Points on a hilly landscape, in no order, each with its height.
From any point a ball takes the steepest step (drop divided by distance) to one of its 5 nearest points. It stops when none of these is lower. Distance is the straight distance between rows; heights are no part of it.
Fiv height 2.35: 24 29 -2 -14 13 7 -5 -13 24 -4 29
divud height 6.11: 31 53 9 -20 11 -16 37 35 1 -3 7
veki height 4.27: -9 -40 24 6 -4 5 11 19 -52 8 -18
fefo height 5.13: -36 -44 -21 22 -9 5 -38 -42 14 7 -16
gazo height 4.17: -8 -23 18 -2 -12 -9 2 3 -29 9 5
tidu height 6.24: -13 -39 6 23 -7 36 26 54 -84 27 -13
gez height 7.04: 6 27 2 -13 1 -22 -24 -49 72 -30 2
Gidep height 2.69: -33 0 -15 19 -11 -39 -49 -82 56 6 -19
rofel height 5.77: 21 23 3 -4 10 17 45 57 -28 -2 -16
Nuvum height 2.86: 41 48 -1 -21 26 5 -3 -14 47 -17 26
loz height 1.22: -24 12 -15 13 -9 -40 -45 -78 64 -4 -9
regiv height 3.21: 53 68 0 -31 35 0 3 -14 62 -22 24
Gusi height 4.90: -5 -10 -4 10 -10 34 41 71 -72 23 -9
gepi height 3.00: -10 29 -6 0 -7 -33 -35 -67 75 -20 4
Nobe height 9.25: 15 34 6 -18 6 -16 -22 -46 74 -35 9
zevo height 4.21: -23 -33 -10 9 -12 4 -24 -23 -1 7 14
Nuse height 6.83: 42 61 9 -34 22 -13 -8 -30 80 -36 19
Kisov height 3.09: 45 61 -5 -20 23 -2 9 2 32 -3 33
bul height 1.51: 8 22 -21 -11 -9 10 72 115 -48 -2 13
vup height 4.98: -30 -87 13 25 -7 21 -1 22 -82 17 -27
batan height 4.62: -11 -52 16 18 -3 25 12 30 -72 13 -25
Risin height 4.02: -39 -16 -14 19 -11 -36 -47 -75 49 10 -33
maf height 0.83: 26 38 5 -21 16 -5 -16 -35 66 -31 12
Kog height 5.56: -28 -42 -20 18 -12 4 -34 -31 7 9 1
dod height 2.05: -14 -23 -13 7 0 5 -32 -40 34 -9 -3
kubup height 5.47: -5 -31 18 12 0 23 17 36 -61 11 -23
Dova height 5.08: 18 24 -9 -1 9 25 49 73 -35 2 -9
zat height 1.98: 0 1 -4 -1 5 1 -24 -38 45 -22 2
birol height 3.71: -25 -33 -17 16 -4 2 -36 -42 25 -1 -14
Biru height 6.12: -32 -67 17 9 -18 -9 -12 3 -47 14 -13
zafes height 5.26: -39 -2 -20 23 -11 -44 -58 -91 54 22 -22
lora height 5.58: 7 2 0 7 2 33 39 63 -54 14 -15
leser height 5.37: 20 27 15 -13 4 -12 19 17 -11 4 12
Meru height 4.42: -17 -54 22 12 -7 11 4 20 -59 9 -21
duz height 2.36: 5 -3 -10 -2 8 9 -24 -28 29 -10 14
totug height 9.34: 16 42 6 -21 5 -22 -21 -48 80 -35 13
kamu height 4.64: -19 -62 13 21 -5 30 9 32 -84 19 -22
turir height 1.31: -11 -11 -7 6 1 -6 -30 -46 46 -19 -9
rabez height 3.98: -19 -42 16 4 -16 -11 -1 5 -37 11 -3
mur height 3.15: 47 72 -8 -23 26 -2 16 5 37 -4 33
peb height 5.00: -32 -53 -4 12 -21 -7 -21 -15 -21 14 9
Duze height 5.33: 15 17 -1 -12 13 1 -20 -37 55 -25 11
gili height 2.14: -16 22 -12 6 -8 -38 -41 -74 71 -13 -3
tabi height 4.76: 12 15 -9 1 5 29 47 73 -45 8 -10
lalim height 6.39: 26 45 14 -18 8 -15 33 30 -3 0 7
fepi height 4.69: -29 -44 -13 13 -15 1 -29 -21 -7 14 9
kig height 3.99: -15 -27 -14 8 -7 7 -27 -26 10 0 10
kan height 4.23: 8 11 9 -8 -2 -7 2 1 -7 9 24
bonu height 0.84: 6 3 -3 -5 1 6 -12 -17 13 2 24
Talo height 8.58: 9 -7 14 3 7 17 30 41 -45 4 -20
suraf height 3.08: -16 -29 0 3 -13 -3 -16 -10 -14 8 16
vimu height 5.06: 35 67 5 -22 12 -19 35 29 13 -2 20
lav height 2.30: -29 -23 -12 16 -6 -15 -40 -58 43 -4 -27
lus height 7.51: 13 9 21 -6 4 2 28 31 -28 2 -12
ves height 1.75: -7 -15 -3 1 -8 -1 -14 -12 -5 8 22
Gela height 3.97: 18 31 -25 -6 3 23 66 99 -37 -1 9
non height 3.24: -35 -27 -14 20 -10 -21 -44 -62 42 1 -37
mebu height 6.59: 21 28 15 -9 9 1 38 44 -22 -2 -12
varov height 6.82: 9 7 19 -9 -3 -9 16 17 -22 5 2
ziga height 3.76: -21 -40 11 5 -18 -9 -10 -4 -29 13 6
Tig height 7.17: -6 -24 7 16 -2 35 26 50 -74 19 -15
vunud height 4.13: 2 7 -10 7 -4 28 47 81 -59 15 -5
Gudu height 1.72: -14 6 -5 3 -7 -21 -33 -58 59 -21 -13
kodug height 5.07: 1 -5 17 -8 -7 -10 4 7 -20 7 10
kam height 6.84: 12 6 6 1 8 25 37 50 -46 7 -20
Bal height 2.81: 30 31 -4 -19 19 6 -10 -18 40 -13 25
pomob height 4.96: 0 -19 25 -1 -4 -2 14 20 -39 4 -10
metip height 6.72: 30 45 4 -13 14 2 52 57 -9 -11 -11
Nimus height 3.26: 17 14 -5 -9 12 7 -17 -28 37 -14 17
depoz height 5.98: -42 -57 -15 19 -20 -3 -29 -22 -15 20 2
mar height 3.72: 3 13 -13 -1 -8 25 60 95 -59 13 3
Losub height 2.96: 23 36 4 -16 7 -5 7 3 8 5 30

Two balls start at each pair of points below. Name the first point that both come to, or write -.
Nuvum / Nimus -> -
Losub / gazo -> bonu
zevo / ziga -> ves
non / Kog -> turir
kam / kodug -> -
Tig / rofel -> vunud
suraf / leser -> bonu

Call two points neighbours if one is among the 5 nearest of the other. Go from one point of each pair to the other, from neighbour to neighbour, staying as low as possible. Name the highest point that can't be avoided.
bonu / turir -> duz
bul / maf -> tidu
loz / maf -> Bal
loz / turir -> Gudu

Where does a ball stop that starts at each point below?
fepi -> bonu
divud -> bonu
Meru -> bonu
peb -> bonu
fefo -> turir
